Points, in no order, along strands that fork and pass close to each other.
Points whose rows are less than 40.4 apart are linked; no others are. Some points are linked to none.
Q_441: [-13  18 -18 -11 -13  -7 -12   6 -16 -10  11  -1  11  15   6   7  15 -10
  10  -9  -5  -9]
Q_883: [ 14   7   4  -6   7 -12  -1  -8  21 -10 -29  -1 -12  -2   7  -4  19 -18
  10 -19 -20 -24]
Q_613: [ 39 -16  22   3  25  10  -2 -24  13  -8 -19   0  -2   5  -1  20  10  -9
 -14 -14   6 -19]
Q_92: [-10 -10 -11   9 -18  -7  13  15  -8  11   0  14  -6 -18 -10 -12  -4  14
   9   2   0  16]
Q_506: [  0 -21 -19 -11 -42   9  -7   0 -24 -15  -9   6   7   5 -13  14  -7  37
 -13  -3 -15  -1]
Q_459: [ 41 -15  18   9  23  -2   2 -19  21   3 -15  -6 -10 -11  -1  25   0 -26
 -14  -9   7 -19]
Q_201: [-26  14  -6   4   4   2  -5  17  -7   9  29   2   7   5   6  -8  -1 -13
  10   4   6   5]
Q_716: [ -6 -24  -8   7 -11   0   2   4  -7  -2   0 -10   1 -12  -7   5  -7  25
  -7   1   2  -1]
Q_265: [ 32  -9  -4  14  14  -5  24 -15   0  19  -4  -9 -19 -28  -4   9 -12   0
  -6  10  30   7]
Q_101: [  4  11   7  -9   7  -5  -8  -6  19 -13 -26   5  -3  12   4 -10  22 -11
   9 -21 -16 -17]
Q_890: [ -6  18  10   1  19  24 -11   6   1  -1  10  16  10  19   9 -17  -1 -22
   3  -2  11   3]
Q_484: [  1 -24  31   6  14 -14  17  -4  21   9 -16  -1   4  -4   1 -18   5  -1
   4   5 -18   7]
Q_588: [ -3 -12  -1   4 -18  -7   0   7  10 -10 -26   6  -4  -4  -1 -13  22   9
   8 -13 -27  -6]
Q_492: [-22  -5  13   0  -7  -1  11  23  -1  15  24   6   9  10  -2 -19 -11  24
   5  15 -12  25]
Q_281: [ -4 -11  -4  -3   6 -22   6  -7  13  -3   4 -53  -7 -23  -5  33 -11  13
 -19  18  -6 -10]
Q_175: [ 13   0  21   2  29   0  -6  -8  22   0  -8  -2  -6  -3   6   5   2 -31
   5 -14  -8 -12]
Q_58: [-17  14   4  -1  10   5   6  16   2  14  24   2   6   5   4 -15 -10  -3
   7  11  12  17]
Q_969: [  4 -10  14  21   2   4   2   1  17  -3 -30  21 -14  -2  -2 -26  14  -5
  11  -4 -11  -4]
Q_469: [  7   1   4  23   3  19  -3   3   8  -4 -29  32 -16   1  -6 -26   7  -8
   7  -5  -1   1]
Q_708: [-15 -14  14 -27 -15 -10  -7   3   9 -16  -3 -12  17  28  -1   9   6  31
  -1 -12 -29  -3]
Q_676: [ -4 -11   6  12  -3  -9  23  11  -2  13  -6  15   1 -17   0 -19  -4  19
  10   3  -5  25]
Q_439: [-18  23 -13 -10 -27   9 -29   3 -38 -10  37  -5  15  18   2  16   1  -1
  -2  19  13   5]
Q_828: [ -4  24  14 -21  21   6 -17  -1   9  -7  10  -2  18  34  14  -1  13 -22
   7  -9  -1  -9]
Q_919: [ 10 -14  18  13  14 -19  35 -11   2  18 -21   2  -3 -27   5 -10   2   8
   8   9  -4  14]
Q_512: [-14   5 -16   4  -6 -24  11  10   8   5   1 -11  -7 -22   4   0  -1 -16
  11  -6 -13  -7]
Q_752: [  7 -21  36  10  20  -7   3  -6  29  -3 -22  10  -1   7   2 -18  14 -11
   7  -3 -23   2]
Q_915: [ 19 -14   3  -5  17   8  -2 -18   9  -1   3 -17  -2  -1   1  17  -6   3
 -22   1  15 -14]
Q_865: [  2  25  -6  -2  22   6  -9  -7  -4   7  36 -26  -5   1   7  12   3 -31
 -13  18  34   1]
Q_460: [  2  15  20 -10  28  16 -16  -5  11  -4   7   7  11  21  10  -7   2 -23
   1 -11   2  -6]
Q_219: [-23  22   2 -23   2   4 -14  11  -7  -8  32  -9  25  38   8   8   4   3
   0   0  -6  -2]
Q_332: [ 16  -8  32   6  27   0  -7  -3  27  -4 -15  10  -4   4   1  -6  11 -23
   3  -9 -13   2]
Q_594: [ 30 -16  24 -11  18  14  -3 -25  14 -13 -28   2   7  22   3  11  10   1
 -10 -11   3 -13]
Q_322: [  6 -12 -11  10  -7  17   9  -3 -13  11  11   8  -9 -13  -9  -7 -18  18
 -12  13  33  14]
Q_774: [ 10  -7  22   9  21  15   0  -3  12   3  -5  20   0   0  -6 -16  -5  -7
   8  -2  11   9]
Q_462: [-12  15   2  -9  26 -14  -2   3  12  11  23 -24   3  -2  12  10   1 -28
   6   6   2  -8]
Q_20: [ 14  19 -12  -1  -6  12  -6  -8   6 -14 -38  25 -15  18   0 -14  12  -5
   4 -17  -4 -14]
Q_921: [  0  12 -17   1  -3 -25   6   4  10  -5 -13 -10 -10 -21   7   4   4 -22
  10 -21 -18 -25]
Q_657: [-10  25 -19   3 -12  13 -13   7 -18  -4   8  22   8   5   2 -17   1 -18
   4  -7   9  -2]
Q_481: [ -2  -4 -15  10 -16  -2   7  10  -1   5  -9  10  -6 -20  -8 -13  -3   2
  10  -6  -4  -3]
Q_704: [-11  -7   1 -18 -14  -6  -5  -1   5 -15  -7  -6  10  17   1   9   5  21
  -4 -15 -18  -6]
Q_4: [  0  -9 -14   0 -34 -11  -4   9   1 -11 -20  12  -4  -8  -6  -7  17  17
   5 -18 -30  -7]
Q_759: [ -8 -10 -11 -14 -32   8 -13   0 -20 -13   9   1  11   9 -10  19 -16  36
 -14   2  -7   1]
Q_543: [  8   5   6  -7  -2   7 -10 -12  12 -14 -36  20  -3  24   1 -10  15   4
  -1 -15  -9 -11]
Q_649: [  9 -21  -1  19  -2 -22  32  -5   2  14 -27  -4 -12 -36  -5  -1   3   9
   4   2  -1   4]
Q_797: [-11  23  -8   0  18  -9  -2   0  -3  10  27 -24   1  -3  11   7   4 -33
   4  12  22  -3]
Q_418: [ -1  11  15  -4  23 -12  18  10  11  21  18 -10   1 -15  13   0 -12   9
   1  22   8  28]
Q_798: [ 27  -8 -11  15   0 -14  19  -7   6   4 -17  -7 -20 -30   0  -2  -4 -10
   6  -7   3 -16]
Q_689: [  7 -16 -13  16 -11 -22  27  -6   5   8 -27  -7 -19 -33  -7  -2  -3   3
   9  -6 -12 -13]
Q_950: [-21  12   6 -11  21 -18  -3   3  19   7  26 -36   5  -4   8  15  -5 -13
  -1  10 -13  -3]
Q_893: [ 14  19 -22   3 -25  16  -4  -9  -6 -13 -37  31 -17  15  -2 -11   4  -1
  -1 -15   1 -11]
Q_28: [ 24 -10   5  12  14 -11  31 -11  -3  21  -6  -3 -11 -30  -2   5  -7  12
  -5  18  25  16]
Q_984: [-18  21   5 -30  11  -1 -16  -5   3 -11  15  -9  23  41  11   6  12  -8
   5  -9  -4  -7]
Q_626: [ -7   2   2  -3  18 -14  14   3  12  14  12 -29  -5 -13   3  11 -11   3
  -6  21   5  14]
Q_423: [ 13  -7  23 -11  13  10  -7 -18  18 -13 -25   7   7  29   4   0  15   2
  -5 -14  -7 -10]
Q_540: [-19   6 -21  -4 -20 -19  -3  15  -8  -2   7 -11  -2 -16  -1   9   6  -5
  10  -9 -25  -9]
Q_3: [  7 -15 -20  -9 -43  -4  -6   5 -23 -16 -14  12   3  -3 -20   7  -2  30
  -1  -9 -25  -3]
Q_438: [ 13  15   2   6  30   8  -5  -9   0  10  29  -5 -13  -4   6   3  -6 -30
  -6   7  33   3]
Q_223: [ -9  22  -4   5   1  22  -9   4  -7  -2   8  25  10  13  10 -20  -1 -20
   7  -5  12  -3]
Q_754: [-23  -7  -2  -6 -15 -19  -4  15  -2  -1  11 -20   2 -12   0  10  -4  12
   2   0 -23  -2]
Q_672: [ -3  -6 -20  -9 -42   1 -10   9 -11 -14 -17  20   2   0 -15  -8  10  24
   8 -10 -34   0]
Q_309: [-22  12 -10 -34 -21 -10 -20   7 -21 -13  13   0  21  39 -11  11   8   4
  12  -7 -20   4]
Q_560: [  1 -22  13  15   1 -13  28   0  -9  14 -17   6   1 -22   3 -17   5  21
   7   8  -3  24]
Q_685: [-22 -16  31  -3  -3  -7   9  15   9   9  19  -5  11  16   1 -15  -5  23
   2   8 -16  11]
Q_268: [ -8  -6  -2  -1   9 -15  -7   3   9  -8  11 -54  -4  -8  -7  32  -9  21
 -24  19   5   0]
Q_937: [-10   2  12 -11  18 -17   7   0  22  11  18 -29  -1  -9   4  16 -12   0
  -7  11  -6   5]
Q_756: [  2  20   7   5  30  13  -4  -3  -3  16  31   4  -3   4  10  -9  -8 -27
  -1  11  31  16]
Q_162: [  9   5  24   4  27  -4  19   3   5  21   6   5   2 -16  13  -2  -8   8
   5  15  16  28]
Q_869: [ -2  29 -31 -13 -32   2  -9  -3 -19 -10 -12  21   9  27  -5  -4  11 -13
   3 -12   2  -6]
Q_681: [  2 -18  -1   3   6  -3   9  -6  10   6   1 -17  -3 -16  -5   8  -5  11
  -3   5   2  -6]
Q_935: [-20  15 -17  -4 -21  19 -22   9 -33  -3  38   7  12  16  -2   6  -8   3
  -6  15  10  14]
Q_73: [ -6  -1   0 -11  12  -3 -12   1   4  -6  16 -48   0   3   0  33  -8  11
 -27  12   6  -4]
Q_252: [  6  24 -29  -8 -36  15  -7  -8 -19 -12 -18  32  -4  18  -2  -5  -1 -11
   0 -12   4  -8]
Q_79: [-18  23 -20 -13 -24  -6 -31   5 -35 -12  29 -14  16  14  -5  20   8  -2
   3  13   4   0]
Q_62: [ 10  12  -8   3   2 -18   0  -4  14  -4 -26  -5 -19 -17   4  -6  11 -23
  17 -20 -18 -29]
Q_945: [ 16  -2 -12  19 -14  22   3  -5  -8  -1 -14  21  -5  -6  -5 -16 -12   1
  -7  -4  16  -5]
Q_706: [ -3  -1 -17 -17 -34  18 -16   0 -28 -14   9   4   4  10  -7  20 -15  23
 -20   4  11   4]
Q_184: [-13   9 -19 -19 -33  18 -26   5 -37 -11  23  10  18  17  -8  11 -16  15
 -16  13   1  13]
Q_558: [ 23 -10  19   3  28 -14   7 -17  25   8 -10 -11  -8 -18   3  19   1 -33
   1  -6  -5 -13]
Q_357: [-26  16   2  -9   3  13 -11  14  -6   0  34  -3  23  22   9  -6   0  -4
   5   4   1   4]
Q_330: [-10  25 -26  -6 -23   2 -16   7 -17 -12   1  19   8  13   5  -3  15 -17
  11 -13  -3  -9]
Q_40: [ 20 -23  29  19  25  19   6 -11  11   0 -16  23  -2   6 -11 -12   0 -12
  -4   1  10  12]
Q_431: [  8  -7   2  -8  24   4  -4 -11  12  -2  15 -29  -2  -3   4  27  -7   4
 -19   8  12  -8]
Q_532: [  8  -9   4   6  14  -7  24   0  -1  15  -2   2  -4 -21   5  -2  -6  12
   0  13  23  22]
Q_630: [ 23 -26   9   5  16   6   4 -14   9   5  -8 -12  -4  -9  -1   9  -1   4
 -10   1  12 -12]
Q_852: [ 13 -17  -4  23  -2  20  13  -7 -11   7 -11  15  -5 -11 -10 -12 -16  10
  -4   3  26   5]
Q_701: [-22   7 -13  -2 -19  18 -10  18 -24   0  31  12  12   8  -3  -5 -10   8
   1   9   1  16]
Q_559: [  0 -29 -10  16 -17   7  14   4 -14   3   1   1   0 -12 -13   5 -11  34
  -9  12   4   7]
Q_975: [-12 -16  -1  -8 -19 -16   2   2  -1 -11  -9 -14   0  -5  -1  13   6  19
   1  -7 -26 -13]
Q_480: [-23  18 -13 -11 -11  -7 -17   9 -19  -8  22 -13  11   9   5  16   9  -3
   7  -1  -1  -4]
Q_375: [ 23  -4 -16  12   7  -9  16  -8  -3   6   0 -14 -22 -24  -2   8  -9 -11
  -3   0  22  -8]
Q_444: [ 12   2  22   9  24   1  10   2   5  19   1  15  -1  -5   5 -14  -8  -6
  10   5  13  22]
Q_38: [-11  16   5   4  16  18  -1   9  -6  15  31   7   5  11   6 -13 -13 -12
   1  17  28  18]
Q_778: [-23   0  -2  -3 -18   6  -6  25 -13   9  30  11  12   4  -5 -11 -14  18
   6   7 -11  23]
Q_348: [ 13  -2  -6   6   5   5  -1  -6   6  -7 -16   9 -10  -5   3  -9   6 -13
   2 -14   4 -16]
Q_554: [  4 -22 -12  18  -8   7  15  -1 -16   8   7  -1  -7 -15 -14   6 -14  33
 -16  20  26  18]
Q_792: [  9   1  -5  25 -12  28  -3   0  -3  -5 -26  34 -14  -4 -10 -25  -3  -2
  -1  -3   7  -3]
Q_783: [ -2 -17  18  15  -4  -2   1   0  15  -3 -34  14 -10   3   1 -25  23   4
   8  -9 -25  -9]

A fork is a point with three links, a tip a point with one. Leave the first point through the second and follow the links. Name the first fork or tip that comes.
Q_945; Q_792: Q_935
Q_588; Q_783: Q_281
Q_865; Q_797: Q_162
Q_438; Q_756: Q_330
Q_975; Q_754: Q_543
Q_798; Q_689: Q_481
Q_883; Q_62: Q_708
Q_594; Q_613: Q_484

Follow the links from the first point to the second, and from the first to the third. Name the last point that the two ways share.
Q_79; Q_704; Q_459: Q_543
Q_558; Q_62; Q_893: Q_543
Q_184; Q_38; Q_20: Q_330
Q_223; Q_708; Q_469: Q_330
Q_481; Q_462; Q_40: Q_162
Q_685; Q_883; Q_506: Q_935
